Each row is a point on a landscape with many valleys, with its height.
A ball rolls from a point to the lowest of its 2 nearest points, and stops where none of them is lower. Distance is the straight distance between rows; heights are no part of it.
(204): | 143 | 127 | 106 | 134 | 128 | 108 | 136 | 128 | 107 | 153 | 127 | 120 | 109 | 107 | 116 | 141 | 137 | 113 | 141 | 110 | 144 | 125 | 138 | 111 | 193 | 152 | 140 | 143 | 105 | 122 | 126 |  h=59.4
(873): | 148 | 125 | 120 | 115 | 165 | 102 | 111 | 143 | 106 | 122 | 147 | 161 | 102 | 127 | 135 | 100 | 143 |  98 | 115 | 158 | 156 | 158 | 124 | 142 | 124 |  70 |  95 |  93 | 174 | 125 | 110 |  h=27.0
(402): | 115 |  90 | 101 | 126 | 169 | 141 | 154 | 142 | 111 | 172 | 127 | 131 | 119 | 125 | 143 | 149 | 100 | 110 | 101 |  92 | 121 | 115 | 129 | 126 | 166 | 168 | 146 | 140 |  98 | 168 | 128 |  h=37.0
(308): | 154 | 155 | 130 | 131 | 118 | 168 | 133 | 110 | 140 |  79 | 127 | 137 | 167 | 123 | 131 | 124 | 116 | 152 | 121 | 150 | 111 | 134 | 132 | 113 | 131 |  93 | 119 | 130 | 149 |  96 | 124 |  h=38.9
(287): | 146 | 121 | 140 | 129 | 140 | 164 |  95 | 120 | 113 | 120 | 127 | 130 | 174 | 124 | 142 | 130 | 121 | 131 |  76 | 139 |  88 | 128 | 140 |  85 | 103 |  84 |  87 | 101 | 151 |  92 |  97 |  h=27.4
(420): | 135 | 145 | 131 | 118 | 128 | 111 | 155 | 123 | 113 | 112 | 125 | 121 | 142 | 110 | 123 | 144 | 114 | 175 | 137 | 105 | 151 | 116 | 106 | 101 | 172 | 181 | 170 | 140 |  92 | 116 | 142 |  h=33.2
(677): | 133 | 160 | 137 | 136 | 125 | 127 | 135 | 120 | 128 |  84 | 138 | 101 | 136 | 114 | 182 | 118 | 108 | 187 | 149 | 141 | 148 |  92 | 111 | 122 | 170 | 182 | 142 | 141 | 128 | 116 | 126 |  h=21.8
(318): | 118 | 145 | 126 | 137 |  96 | 129 |  96 | 151 | 102 | 146 |  91 | 146 | 130 | 148 | 104 | 121 | 176 |  66 | 119 | 140 | 122 | 152 | 130 | 144 | 100 |  89 | 133 | 105 | 141 | 126 | 117 |  h=56.2
(168): |  81 | 104 |  92 | 137 | 160 | 106 | 155 | 135 | 136 | 133 | 113 | 116 | 102 | 153 | 132 | 116 | 121 | 114 | 152 |  91 | 147 | 116 | 129 | 150 | 119 | 143 | 138 | 123 |  94 | 197 | 134 |  h=46.7
(446): |  97 | 116 | 119 | 130 | 109 | 149 |  97 | 110 | 163 | 147 | 129 | 134 | 123 | 144 | 110 | 120 | 137 | 110 | 142 | 142 | 132 | 134 | 123 | 167 |  98 | 125 | 142 | 135 | 130 | 164 | 134 |  h=27.3
(919): | 132 | 128 | 128 | 125 | 113 | 125 |  84 | 117 | 112 | 125 | 130 | 159 | 138 | 114 | 146 | 123 | 142 |  99 | 130 | 150 | 120 | 116 | 134 | 106 | 112 |  45 |  74 |  76 | 142 | 125 | 117 |  h=51.0
(780): | 129 | 118 | 134 | 146 |  99 | 118 |  98 | 118 | 141 | 144 | 127 | 140 | 110 | 121 | 116 | 132 | 135 | 135 | 137 | 127 | 129 | 140 | 152 | 103 | 131 | 118 |  98 | 129 | 111 | 128 | 128 |  h=16.0
(42): | 159 | 132 | 125 | 125 | 115 | 122 | 127 | 123 | 113 | 136 | 125 | 117 | 140 |  99 |  95 | 163 | 127 | 135 | 160 | 139 | 147 | 127 | 131 | 128 | 172 | 154 | 145 | 139 | 114 | 114 | 142 |  h=60.9
(741): |  68 | 101 | 112 | 134 | 143 |  82 | 139 |  91 | 134 |  86 | 116 | 103 | 110 | 159 | 103 | 138 | 128 | 126 | 148 |  79 | 133 | 102 | 117 |  96 | 101 | 163 | 161 | 116 |  89 | 161 | 121 |  h=47.5
(242): | 129 | 142 | 127 |  88 | 145 | 140 | 142 | 144 | 157 | 102 | 107 | 119 | 131 | 131 | 137 |  88 | 115 | 149 | 127 | 117 | 110 | 143 | 106 | 122 | 126 | 142 | 123 | 161 | 135 | 102 | 134 |  h=2.1
(777): |  89 | 108 | 119 | 125 | 130 | 119 | 122 | 114 | 151 | 168 | 122 | 118 | 117 | 136 | 117 | 116 |  99 | 118 | 149 | 125 | 145 | 118 | 111 | 132 | 126 | 164 | 162 | 135 |  92 | 165 | 146 |  h=29.0
(518): |  99 | 143 | 119 | 149 | 137 | 102 | 135 | 119 | 128 | 145 | 134 | 132 |  98 | 173 | 131 | 142 | 174 | 103 | 148 | 122 | 127 | 142 | 125 | 186 |  84 | 143 | 167 | 108 | 139 | 148 | 142 |  h=56.7
(12): | 140 | 129 | 142 |  95 | 140 | 131 | 162 | 143 | 144 | 140 | 117 | 131 | 139 | 131 | 111 | 110 |  94 | 142 | 142 | 126 | 139 | 140 | 108 | 151 | 114 | 151 | 164 | 141 | 109 | 142 | 149 |  h=37.7
(31): | 144 | 108 | 132 | 117 | 155 | 144 | 151 | 156 | 138 | 161 | 126 | 119 | 125 | 126 | 128 | 130 |  69 | 127 | 127 | 145 | 135 | 116 | 129 | 157 | 130 | 159 | 131 | 148 | 112 | 150 | 143 |  h=32.8
(497): | 136 | 127 | 131 | 121 | 152 | 183 | 121 | 129 | 119 | 128 | 129 | 115 | 149 | 124 | 144 | 128 | 129 | 153 |  61 | 125 |  79 | 145 | 127 |  99 | 109 | 104 | 110 | 133 | 144 | 108 | 109 |  h=23.1
(442): |  96 | 130 | 108 | 156 | 130 | 102 | 126 | 133 | 142 | 118 | 112 | 133 |  87 | 160 | 129 | 125 | 150 | 140 | 124 |  99 | 102 | 160 | 144 | 129 |  86 | 134 | 106 | 130 | 119 | 149 | 132 |  h=45.9
(623): | 169 | 158 | 141 | 138 | 124 | 146 | 142 | 118 | 125 |  86 | 118 | 123 | 184 | 114 | 120 | 140 | 120 | 106 | 146 | 185 | 133 |  90 | 136 | 145 | 135 |  83 | 122 | 114 | 157 |  96 | 109 |  h=37.6
(739): | 115 | 107 | 119 | 162 | 122 | 112 | 131 | 134 | 130 | 129 | 134 | 126 |  97 | 147 | 116 | 162 | 131 | 153 | 117 |  94 |  92 | 147 | 151 |  98 | 101 | 132 | 114 | 129 | 110 | 151 | 125 |  h=48.2
(657): | 109 | 117 | 116 | 100 | 147 | 108 | 127 | 140 | 135 | 121 | 109 | 145 |  93 | 145 | 158 |  85 | 151 | 121 | 116 |  89 |  98 | 150 | 131 | 128 | 119 | 127 | 111 | 126 | 133 | 113 | 128 |  h=15.8
(206): | 120 | 113 | 134 | 143 | 131 | 137 | 118 | 140 | 143 | 149 | 131 | 133 | 109 | 140 | 122 | 147 | 139 | 146 |  94 | 109 |  73 | 151 | 148 | 114 | 108 | 111 |  96 | 127 | 123 | 127 | 106 |  h=50.1
(1152): | 143 | 142 | 112 | 117 | 139 | 132 | 108 |  95 | 112 | 102 | 127 | 153 | 164 | 118 | 141 | 112 | 125 | 103 | 129 | 149 | 132 | 110 | 143 | 114 | 119 |  52 |  98 |  91 | 151 | 100 | 107 |  h=52.3
(583): |  84 | 100 |  91 | 144 | 148 |  87 | 162 | 114 | 123 | 133 | 141 | 111 | 111 | 160 | 135 | 129 | 143 |  94 | 158 |  80 | 140 |  99 | 116 | 123 | 130 | 153 | 173 | 107 |  99 | 190 | 127 |  h=50.9
(474): | 157 | 145 | 149 | 119 | 158 | 169 | 138 | 135 | 125 | 107 | 122 | 102 | 154 | 124 | 150 | 145 | 119 | 167 |  94 | 136 |  77 | 131 | 135 | 120 | 120 | 138 | 115 | 145 | 143 |  92 | 102 |  h=18.1
(742): | 166 | 116 | 111 | 146 | 147 |  89 | 142 | 134 |  97 | 140 | 143 | 138 |  79 | 109 | 150 | 106 | 139 | 113 | 128 | 123 | 157 | 131 | 145 | 107 | 156 | 114 | 103 | 133 | 113 | 133 | 133 |  h=32.1
(549): | 163 | 133 | 153 | 133 |  94 | 131 | 119 | 100 | 122 | 117 | 114 | 153 | 131 | 117 | 123 | 143 | 140 | 121 | 119 | 124 | 122 | 101 | 151 | 123 | 138 |  72 | 109 | 110 | 126 | 102 | 111 |  h=54.2
(1002): | 160 | 119 | 130 | 136 | 152 |  76 | 139 | 141 | 106 | 108 | 145 | 143 |  78 | 122 | 145 | 114 | 133 | 130 | 113 | 132 | 134 | 147 | 160 | 110 | 123 | 101 |  81 | 118 | 146 | 111 | 115 |  h=35.8
(403): | 112 | 130 | 117 | 174 |  93 |  99 | 130 | 139 | 125 | 156 | 159 | 123 |  85 | 144 | 153 | 144 | 164 | 102 | 154 | 123 | 137 | 132 | 138 | 146 | 120 | 138 | 138 | 113 | 126 | 185 | 154 |  h=22.4
(4): | 107 | 118 | 115 | 133 | 111 | 129 |  74 | 119 | 136 | 134 | 130 | 156 | 146 | 129 | 130 | 117 | 154 | 124 | 129 | 144 | 127 | 152 | 127 | 117 | 102 |  76 |  79 |  91 | 141 | 135 | 131 |  h=49.5
(439): | 102 | 134 | 133 | 106 | 152 | 143 | 170 | 148 | 127 | 129 | 144 | 111 | 163 | 107 | 141 | 140 |  94 | 134 | 125 | 116 | 151 |  93 |  62 | 108 | 177 | 194 | 181 | 134 | 107 | 152 | 135 |  h=47.2
(651): | 118 | 130 | 146 | 111 |  97 | 157 | 120 | 129 | 144 | 128 | 124 | 113 | 155 | 129 |  96 | 150 | 141 | 147 | 109 | 121 |  96 | 135 | 128 | 115 |  92 | 136 | 126 | 157 | 131 |  98 | 119 |  h=53.8
(567): | 152 | 131 | 125 | 127 | 124 | 146 | 127 | 111 | 119 |  94 | 131 | 138 | 139 | 131 | 129 | 146 | 112 | 169 | 120 | 127 | 105 | 150 | 147 | 110 | 140 |  96 |  96 | 125 | 138 | 102 | 112 |  h=36.9
(687): | 146 | 150 | 153 | 137 | 119 | 161 | 161 | 141 | 152 | 117 | 161 | 116 | 144 |  94 | 149 | 135 | 105 | 163 | 156 | 147 | 158 |  87 |  81 | 131 | 160 | 167 | 157 | 143 | 124 | 128 | 150 |  h=38.8
(466): | 162 | 120 | 134 | 136 | 157 | 159 | 132 | 107 | 143 | 121 | 147 | 121 | 146 |  97 | 150 | 125 |  92 | 144 | 121 | 164 | 153 |  99 | 139 | 150 | 168 | 104 | 123 | 139 | 138 | 136 | 139 |  h=32.5
(822): | 138 | 132 | 147 | 124 | 154 | 110 | 150 | 110 | 129 |  89 | 121 | 130 | 118 | 131 | 162 | 120 | 117 | 180 | 112 | 107 | 121 | 124 | 142 | 118 | 137 | 136 | 111 | 145 | 118 |  96 | 116 |  h=18.8
(425): | 145 | 123 | 136 | 129 | 115 | 134 | 132 | 120 | 119 | 125 | 120 | 110 | 126 | 107 | 102 | 173 | 120 | 157 | 137 | 116 | 122 | 138 | 143 |  99 | 148 | 159 | 124 | 140 | 109 | 108 | 138 |  h=62.2
(18): | 113 | 138 | 130 | 126 |  94 | 155 | 101 | 147 | 119 | 134 | 104 | 104 | 156 | 134 | 100 | 114 | 168 |  90 |  96 | 123 | 105 | 154 | 124 | 121 |  73 | 137 | 148 | 135 | 137 | 114 | 156 |  h=50.2
(551): | 113 | 116 | 143 | 120 | 123 | 109 | 145 | 103 | 124 | 121 | 135 | 130 |  99 | 130 | 157 | 135 | 121 | 174 | 129 |  87 | 129 | 115 | 127 |  94 | 146 | 148 | 131 | 137 |  96 | 112 | 120 |  h=24.8
(718): | 156 | 150 | 161 | 139 | 104 | 159 | 124 | 125 | 135 |  86 | 139 | 106 | 149 |  94 | 128 | 172 | 119 | 183 | 137 | 156 | 120 | 101 | 134 | 115 | 136 | 163 | 135 | 135 | 128 |  94 | 127 |  h=64.3
(1098): |  99 | 148 |  95 | 147 | 149 | 123 | 125 | 136 | 126 | 152 | 105 | 132 | 105 | 169 | 133 | 129 | 167 |  82 | 115 | 128 | 131 | 156 | 125 | 200 |  92 | 133 | 150 | 120 | 160 | 153 | 119 |  h=58.4
(100): | 164 | 141 | 117 | 146 | 138 | 143 | 130 |  96 | 119 | 105 | 138 | 117 | 168 | 101 | 140 | 136 | 107 | 123 | 145 | 184 | 160 |  94 | 145 | 136 | 157 |  88 | 111 | 118 | 143 | 121 | 117 |  h=35.2
(9): | 132 | 156 | 144 | 143 | 133 | 127 | 142 | 113 | 116 |  75 | 130 | 110 | 124 | 111 | 160 | 147 | 107 | 191 | 116 | 119 | 132 |  94 | 116 |  96 | 160 | 179 | 163 | 148 | 107 | 112 | 121 |  h=27.2
(786): | 173 | 149 | 149 | 127 | 119 | 151 | 150 | 154 | 158 | 134 | 121 | 127 | 164 | 115 | 114 | 126 | 119 | 121 | 162 | 164 | 115 | 115 | 112 | 152 | 145 | 131 | 135 | 135 | 148 | 110 | 131 |  h=42.0
(514): | 108 | 142 | 106 | 138 | 120 | 106 | 101 | 150 | 106 | 142 | 132 | 144 | 105 | 143 | 149 | 114 | 177 |  96 | 119 | 140 | 121 | 181 | 129 | 145 | 100 | 101 |  91 | 102 | 172 | 137 | 130 |  h=15.2
(404): | 145 | 131 | 158 | 108 |  88 | 144 | 116 | 105 | 149 | 126 | 107 | 150 | 143 | 120 | 122 | 119 | 147 | 138 | 108 | 110 | 121 | 109 | 125 | 126 | 114 |  98 | 140 | 126 | 123 | 101 | 128 |  h=55.4
(767): | 137 | 139 | 147 | 111 | 103 | 138 | 127 | 107 | 154 | 123 | 137 | 138 | 125 | 109 | 114 | 127 | 106 | 157 | 135 | 125 | 141 | 113 | 113 | 120 | 151 | 132 | 153 | 138 | 108 | 127 | 154 |  h=32.6
(1003): | 138 | 110 | 119 | 138 | 139 | 146 | 127 | 143 | 114 | 184 | 125 | 132 | 123 | 124 | 117 | 136 |  82 | 118 | 112 | 156 | 152 | 134 | 131 | 153 | 108 | 131 | 113 | 135 | 109 | 168 | 139 |  h=27.6
(560): | 165 | 124 | 153 | 151 | 108 | 119 | 120 | 128 | 114 | 128 | 148 | 145 | 112 | 120 | 143 | 145 | 140 | 127 | 121 | 129 | 106 | 116 | 169 |  93 | 123 |  77 |  87 | 111 | 136 | 101 | 103 |  h=53.0
(982): |  82 | 139 | 158 | 109 | 121 | 104 | 138 | 126 | 152 |  97 | 152 | 107 | 156 | 135 |  89 | 154 | 110 | 178 | 149 | 101 | 122 | 108 |  95 | 108 | 130 | 196 | 167 | 143 | 126 | 118 | 133 |  h=57.4
(912): | 151 | 147 | 141 | 135 | 105 | 159 | 152 | 107 | 135 | 103 | 137 | 120 | 155 | 102 | 130 | 128 | 105 | 178 | 136 | 149 | 167 | 108 | 102 | 120 | 152 | 134 | 137 | 150 | 120 | 127 | 146 |  h=35.7
(1090): |  69 | 116 | 144 | 104 | 124 | 101 | 144 | 121 | 123 |  95 | 133 | 108 | 148 | 129 | 112 | 166 | 108 | 168 | 142 |  87 | 122 | 110 | 100 |  93 | 160 | 195 | 166 | 118 |  93 | 122 | 116 |  h=55.2
(547): |  95 | 121 | 160 | 101 | 101 | 115 | 117 | 106 | 152 | 133 | 136 | 135 | 115 | 126 | 116 | 142 | 114 | 156 | 131 |  98 | 147 | 109 | 116 |  95 | 142 | 158 | 160 | 136 |  95 | 114 | 133 |  h=30.1
(823): | 145 | 129 | 111 | 105 | 131 | 166 | 117 | 146 | 120 | 142 | 120 | 127 | 170 | 113 | 137 |  76 | 135 |  91 |  89 | 152 | 144 | 140 | 115 | 151 | 115 |  98 | 105 | 118 | 161 | 109 | 134 |  h=44.4
(22): |  88 | 104 | 118 | 123 | 137 | 115 | 128 |  94 | 145 | 152 | 151 |  95 | 145 | 130 |  94 | 133 | 116 | 111 | 146 | 123 | 155 |  93 | 104 | 121 | 129 | 183 | 191 | 131 | 103 | 164 | 142 |  h=36.3
(80): | 124 | 104 | 119 | 112 | 155 | 131 | 148 | 118 | 131 | 155 | 134 | 122 | 121 | 117 | 156 | 114 |  95 | 136 | 129 | 109 | 144 | 101 | 110 | 128 | 182 | 154 | 148 | 131 |  93 | 157 | 131 |  h=30.4
(837): | 160 | 128 | 122 | 125 | 148 | 132 | 121 | 118 | 118 |  97 | 134 | 141 | 139 | 132 | 148 | 111 | 134 | 135 |  89 | 116 | 114 | 157 | 144 | 114 | 136 |  89 |  96 | 119 | 156 |  83 | 112 |  h=34.4
(794): | 105 | 138 | 128 | 148 | 121 | 102 | 123 | 172 | 122 | 157 | 156 | 148 | 101 | 155 | 165 | 131 | 164 |  84 | 133 | 157 | 135 | 156 | 132 | 177 | 109 | 101 |  96 |  93 | 184 | 161 | 116 |  h=21.4
(367): | 155 | 146 | 122 | 157 | 137 | 126 | 135 | 107 | 125 |  68 | 133 |  98 | 143 | 114 | 171 | 132 | 120 | 181 | 135 | 153 | 140 | 120 | 145 | 135 | 148 | 147 | 132 | 152 | 139 | 108 | 121 |  h=15.4
(586): | 113 | 129 | 110 | 107 | 133 |  99 | 131 | 152 | 124 | 137 | 127 | 153 |  88 | 142 | 159 |  99 | 164 | 121 | 123 | 116 | 125 | 171 | 136 | 164 | 104 | 114 |  97 | 109 | 142 | 131 | 132 |  h=7.1
(619): | 120 | 131 | 105 |  90 | 128 | 141 | 135 | 145 | 134 | 140 | 104 | 128 | 120 | 138 | 114 |  96 | 137 |  98 | 118 | 121 | 114 | 159 | 115 | 169 | 117 | 135 | 146 | 139 | 146 | 131 | 137 |  h=35.0
(1136): | 105 | 131 | 110 | 122 |  98 | 156 |  90 | 125 | 134 | 129 | 120 | 134 | 156 | 134 | 130 | 105 | 152 | 119 | 101 | 136 | 118 | 164 | 119 | 111 |  96 | 103 |  99 | 126 | 148 | 116 | 130 |  h=48.0
(419): | 156 | 153 | 133 | 132 | 125 | 179 | 147 | 140 | 131 |  83 | 137 | 112 | 173 | 120 | 145 |  97 | 135 | 122 | 112 | 143 | 105 | 127 | 122 | 115 | 133 | 112 | 132 | 141 | 165 |  79 | 137 |  h=40.9
(335): | 158 | 131 | 147 | 143 | 116 | 155 | 119 |  97 | 114 | 104 | 125 | 111 | 137 |  91 | 127 | 165 | 123 | 154 | 130 | 151 | 131 | 106 | 154 | 104 | 146 | 131 | 121 | 138 | 110 |  95 | 122 |  h=63.4
(93): | 106 | 129 | 127 | 159 | 108 | 110 | 112 | 148 | 132 | 164 | 149 | 143 |  89 | 139 | 152 | 143 | 158 | 103 | 156 | 151 | 141 | 144 | 134 | 173 | 119 | 109 | 106 | 107 | 144 | 175 | 138 |  h=25.6
(428): | 103 |  84 |  96 | 147 | 160 | 128 | 121 | 146 | 105 | 187 | 130 | 128 |  95 | 135 | 140 | 155 | 105 |  84 | 101 | 113 | 127 | 116 | 149 | 142 | 138 | 165 | 135 | 137 | 109 | 177 | 131 |  h=41.9
(770): |  97 | 112 | 126 | 146 | 111 | 116 | 103 | 111 | 155 | 162 | 129 | 125 |  98 | 137 | 124 | 117 | 131 | 126 | 150 | 128 | 136 | 127 | 132 | 140 | 126 | 138 | 130 | 129 | 108 | 158 | 143 |  h=22.6
(969): | 158 | 107 | 127 | 144 | 153 | 139 | 132 | 121 | 121 | 174 | 127 | 136 | 112 | 108 | 150 | 126 |  99 | 114 | 118 | 127 | 149 |  98 | 145 | 134 | 186 | 129 | 147 | 132 | 100 | 149 | 128 |  h=24.6
(53): | 105 | 138 | 151 | 104 | 125 | 133 | 170 | 150 | 152 | 119 | 158 | 109 | 147 | 114 | 137 | 136 |  95 | 155 | 175 | 128 | 146 |  98 |  69 | 116 | 160 | 188 | 162 | 140 | 121 | 128 | 140 |  h=42.4
(988): | 116 | 134 | 127 | 157 |  85 | 119 | 103 | 123 | 124 | 148 | 122 | 145 | 115 | 138 |  94 | 154 | 147 | 111 | 149 | 139 | 123 | 148 | 144 | 120 |  96 |  96 | 118 | 114 | 129 | 145 | 129 |  h=8.5
(268): | 130 | 144 | 141 | 104 | 162 | 142 | 144 | 135 | 140 |  90 | 111 | 116 | 133 | 137 | 151 | 117 | 110 | 166 |  93 | 106 |  87 | 133 | 121 | 111 | 122 | 149 | 120 | 153 | 134 |  92 | 114 |  h=11.6
(882): |  96 | 110 | 122 | 146 | 135 |  88 | 142 | 105 | 138 | 131 | 148 | 124 |  93 | 176 | 128 | 130 | 149 | 112 | 161 |  86 | 127 | 117 | 122 | 158 | 101 | 152 | 174 |  98 | 115 | 173 | 129 |  h=54.3
(1084): | 116 | 127 | 141 | 112 | 104 | 138 |  98 | 136 | 120 | 150 | 101 | 110 | 128 | 140 | 101 | 130 | 159 |  94 | 106 | 120 |  90 | 137 | 142 | 126 |  92 | 132 | 132 | 149 | 139 |  97 | 124 |  h=52.1
(625): |  84 | 125 | 101 | 132 | 153 |  89 | 139 | 138 | 148 | 106 |  91 | 123 |  95 | 162 | 110 | 115 | 140 | 126 | 151 |  91 | 128 | 141 | 139 | 145 |  98 | 142 | 136 | 124 | 112 | 170 | 126 |  h=42.7
(453): | 100 |  99 | 119 | 145 | 153 | 104 | 121 | 144 | 112 | 192 | 139 | 128 |  87 | 136 | 155 | 129 | 119 |  82 | 141 | 129 | 141 | 110 | 141 | 139 | 147 | 146 | 127 | 129 | 102 | 172 | 120 |  h=45.4
(225): | 103 | 139 | 132 | 176 |  78 | 106 | 117 | 126 | 135 | 133 | 149 | 138 | 102 | 156 | 134 | 159 | 173 | 124 | 150 | 118 | 115 | 145 | 143 | 137 |  81 | 124 | 132 | 107 | 138 | 155 | 146 |  h=16.3
(515): | 143 | 137 | 145 | 111 | 102 | 163 | 135 | 155 | 127 | 119 | 111 | 116 | 160 | 132 | 111 |  96 | 147 | 111 | 101 | 101 | 108 | 133 | 111 | 118 | 129 | 148 | 164 | 149 | 143 |  89 | 151 |  h=47.0
(918): | 172 | 144 | 142 | 115 | 125 | 168 | 137 | 143 | 144 | 126 | 122 | 134 | 180 | 115 | 122 | 117 | 110 | 102 | 140 | 172 | 129 | 112 | 114 | 151 | 129 |  90 | 108 | 125 | 153 | 119 | 123 |  h=39.9
(1166): | 130 | 121 | 108 | 115 | 108 | 159 |  95 | 126 | 104 | 128 | 113 | 122 | 174 | 114 | 138 |  86 | 147 | 107 |  86 | 133 | 132 | 144 | 127 | 111 | 111 |  86 |  94 | 109 | 155 |  97 | 134 |  h=46.4
(437): | 168 | 145 | 118 | 115 | 148 | 135 | 135 | 130 | 115 | 104 | 118 | 138 | 118 | 124 | 121 | 115 | 109 | 110 | 141 | 170 | 139 | 141 | 139 | 140 | 153 |  92 | 114 | 135 | 156 | 109 | 112 |  h=17.9
(212): | 119 | 126 | 115 | 114 | 117 | 147 | 114 | 139 | 130 | 160 | 111 | 146 | 117 | 143 | 120 | 118 | 135 |  96 | 126 | 153 | 133 | 148 | 127 | 183 | 106 |  99 | 118 | 126 | 147 | 151 | 128 |  h=31.1
(62): | 136 | 113 | 116 | 158 | 121 | 124 | 121 | 138 | 103 | 190 | 127 | 133 | 126 | 123 |  94 | 155 | 126 | 101 | 131 | 141 | 156 | 131 | 131 | 146 | 118 | 125 | 144 | 123 | 108 | 179 | 143 |  h=23.3
(362): |  89 | 112 | 111 | 122 | 134 |  92 | 118 |  88 | 138 | 119 | 139 |  94 | 127 | 134 |  84 | 139 | 127 | 134 | 152 |  97 | 136 | 109 | 128 |  96 | 114 | 186 | 172 | 137 |  99 | 138 | 137 |  h=42.5
(364): | 141 | 143 | 137 | 103 | 112 | 130 | 104 | 139 | 117 | 132 | 103 | 136 | 126 | 128 |  90 | 135 | 138 | 100 | 131 | 148 | 111 | 141 | 143 | 124 | 102 | 116 | 111 | 147 | 136 | 105 | 118 |  h=53.6
(1102): | 119 | 114 | 110 | 121 | 136 |  85 | 133 | 126 | 112 | 144 | 117 | 118 |  95 | 132 |  88 | 146 | 137 | 107 | 160 | 101 | 138 | 135 | 144 | 120 | 146 | 151 | 140 | 140 | 103 | 142 | 134 |  h=57.5
(279): | 152 | 166 | 157 | 144 | 113 | 171 | 152 | 146 | 151 |  80 | 154 | 122 | 162 | 118 | 155 | 114 | 144 | 156 | 136 | 147 | 114 | 106 |  92 | 117 | 123 | 127 | 141 | 147 | 163 |  78 | 132 |  h=43.0
(600): | 150 | 122 | 136 | 126 | 125 | 146 | 124 | 110 | 140 | 146 | 131 | 142 | 118 | 104 | 123 | 127 | 108 | 127 | 132 | 140 | 148 | 111 | 132 | 149 | 159 | 106 | 141 | 131 | 108 | 145 | 141 |  h=29.1
(1128): | 145 | 130 | 132 | 156 | 154 | 113 | 112 |  84 | 136 |  81 | 154 | 120 | 152 | 118 | 160 | 130 | 123 | 183 | 114 | 145 | 155 | 122 | 150 | 118 | 150 | 116 | 106 | 135 | 144 | 102 | 125 |  h=20.7
(309): |  65 | 103 | 123 | 129 | 127 |  88 | 154 | 123 | 134 | 106 | 136 | 110 | 124 | 145 | 120 | 147 | 121 | 145 | 136 |  61 | 123 | 107 | 116 |  69 | 147 | 168 | 153 | 121 |  85 | 145 | 112 |  h=51.9
(291): | 136 | 142 | 134 | 112 | 111 | 126 | 101 | 153 |  99 | 143 |  92 | 141 | 123 | 124 | 112 | 102 | 157 |  80 | 107 | 163 | 130 | 143 | 131 | 133 | 110 |  91 | 112 | 128 | 153 | 101 | 116 |  h=54.9
(1155): | 134 | 131 | 121 | 109 | 132 |  98 | 131 | 139 | 114 | 130 | 102 | 135 |  94 | 133 |  92 | 132 | 120 | 123 | 141 | 129 | 119 | 161 | 151 | 126 | 113 | 141 | 118 | 147 | 114 | 122 | 127 |  h=55.3
(802): | 120 |  97 | 134 | 114 | 165 | 117 | 120 | 134 | 130 | 175 | 124 | 145 |  87 | 135 | 150 | 114 |  89 | 102 | 129 | 139 | 130 | 116 | 135 | 163 | 141 | 128 | 118 | 120 | 119 | 157 | 116 |  h=48.3
(282): |  99 | 130 | 157 | 109 | 110 | 136 | 130 | 136 | 154 | 107 | 146 | 112 | 163 | 137 |  89 | 160 | 135 | 173 | 138 | 110 | 102 | 121 | 120 | 119 | 111 | 177 | 154 | 155 | 131 |  89 | 127 |  h=55.5
(650): | 159 | 150 | 160 | 103 | 113 | 154 | 145 | 148 | 145 | 119 | 122 | 121 | 174 | 126 | 110 | 124 | 133 | 141 | 144 | 128 | 101 | 130 | 105 | 135 | 130 | 146 | 151 | 143 | 144 |  84 | 143 |  h=44.3
(591): | 147 | 123 | 132 | 108 | 126 | 181 | 133 | 159 | 149 | 153 | 129 | 127 | 168 | 116 | 121 | 104 | 118 |  83 | 118 | 158 | 118 | 125 | 109 | 162 | 108 | 112 | 113 | 130 | 152 | 129 | 134 |  h=42.1
(108): | 153 | 134 | 116 | 109 | 150 | 126 | 144 | 129 | 136 | 112 | 115 | 133 | 124 | 125 | 126 | 107 | 102 | 147 | 140 | 140 | 129 | 153 | 127 | 143 | 150 | 125 |  98 | 141 | 140 | 123 | 135 |  h=12.1
(280): | 119 | 125 | 124 | 168 |  87 | 112 | 107 | 124 | 109 | 169 | 122 | 137 | 139 | 139 | 101 | 158 | 142 |  94 | 145 | 149 | 155 | 129 | 129 | 145 | 107 |  98 | 124 |  97 | 119 | 175 | 125 |  h=16.1
(1099): | 155 | 123 | 112 | 120 | 146 | 130 | 126 | 128 | 102 | 134 | 141 | 162 | 108 | 119 | 130 | 116 | 110 | 106 | 132 | 167 | 144 | 144 | 133 | 152 | 134 |  62 | 104 | 103 | 144 | 144 | 114 |  h=22.8
(1000): | 139 | 121 | 149 | 146 | 111 | 121 | 108 | 151 | 103 | 144 | 135 | 149 | 111 | 140 | 133 | 141 | 153 | 109 | 101 | 120 |  85 | 141 | 157 | 107 | 104 |  87 |  90 | 117 | 151 | 117 |  99 |  h=51.8
(743): | 165 | 127 | 127 | 126 | 165 | 106 | 107 | 130 | 101 | 102 | 145 | 159 | 131 | 131 | 139 |  93 | 153 |  95 |  92 | 130 | 130 | 161 | 148 | 113 | 119 |  73 | 100 |  97 | 170 |  91 | 116 |  h=31.2
(599): | 135 | 128 | 134 | 155 | 125 | 134 | 115 |  99 | 132 | 110 | 153 | 124 | 140 | 102 | 153 | 123 | 131 | 186 | 121 | 124 | 161 | 104 | 130 |  97 | 181 | 134 | 108 | 135 | 124 | 112 | 121 |  h=25.1
(491): | 120 | 123 | 139 |  87 | 139 |  99 | 154 | 119 | 138 | 134 | 125 | 124 | 149 | 123 | 105 | 125 |  94 | 153 | 151 | 109 | 149 | 122 |  98 | 120 | 137 | 172 | 173 | 133 |  91 | 138 | 151 |  h=36.7
(622): |  99 | 131 | 103 |  95 | 141 | 115 | 143 | 146 | 149 | 112 |  99 | 123 | 122 | 158 |  98 | 107 | 136 | 124 | 138 | 102 | 121 | 146 | 122 | 160 |  98 | 142 | 144 | 146 | 126 | 143 | 142 |  h=39.0
(71): | 144 | 122 | 106 | 135 | 145 | 104 | 147 | 144 |  97 | 150 | 122 | 145 |  81 | 121 | 122 | 115 | 116 | 116 | 127 | 144 | 156 | 152 | 139 | 138 | 141 | 105 | 101 | 121 | 119 | 151 | 125 |  h=27.9

Where does a ball stop that starts at each point below?
(919) -> (918)
(583) -> (770)
(982) -> (770)
(549) -> (770)

Call two points neighbours if one is among the 2 nearest of the other. Go from one point of each pair to the other, from neighbour to neighbour, staying as low as possible. Name the highest point that can't be avoided.
(969) / (242) -> (767)
(367) / (586) -> (12)
(586) / (988) -> (93)
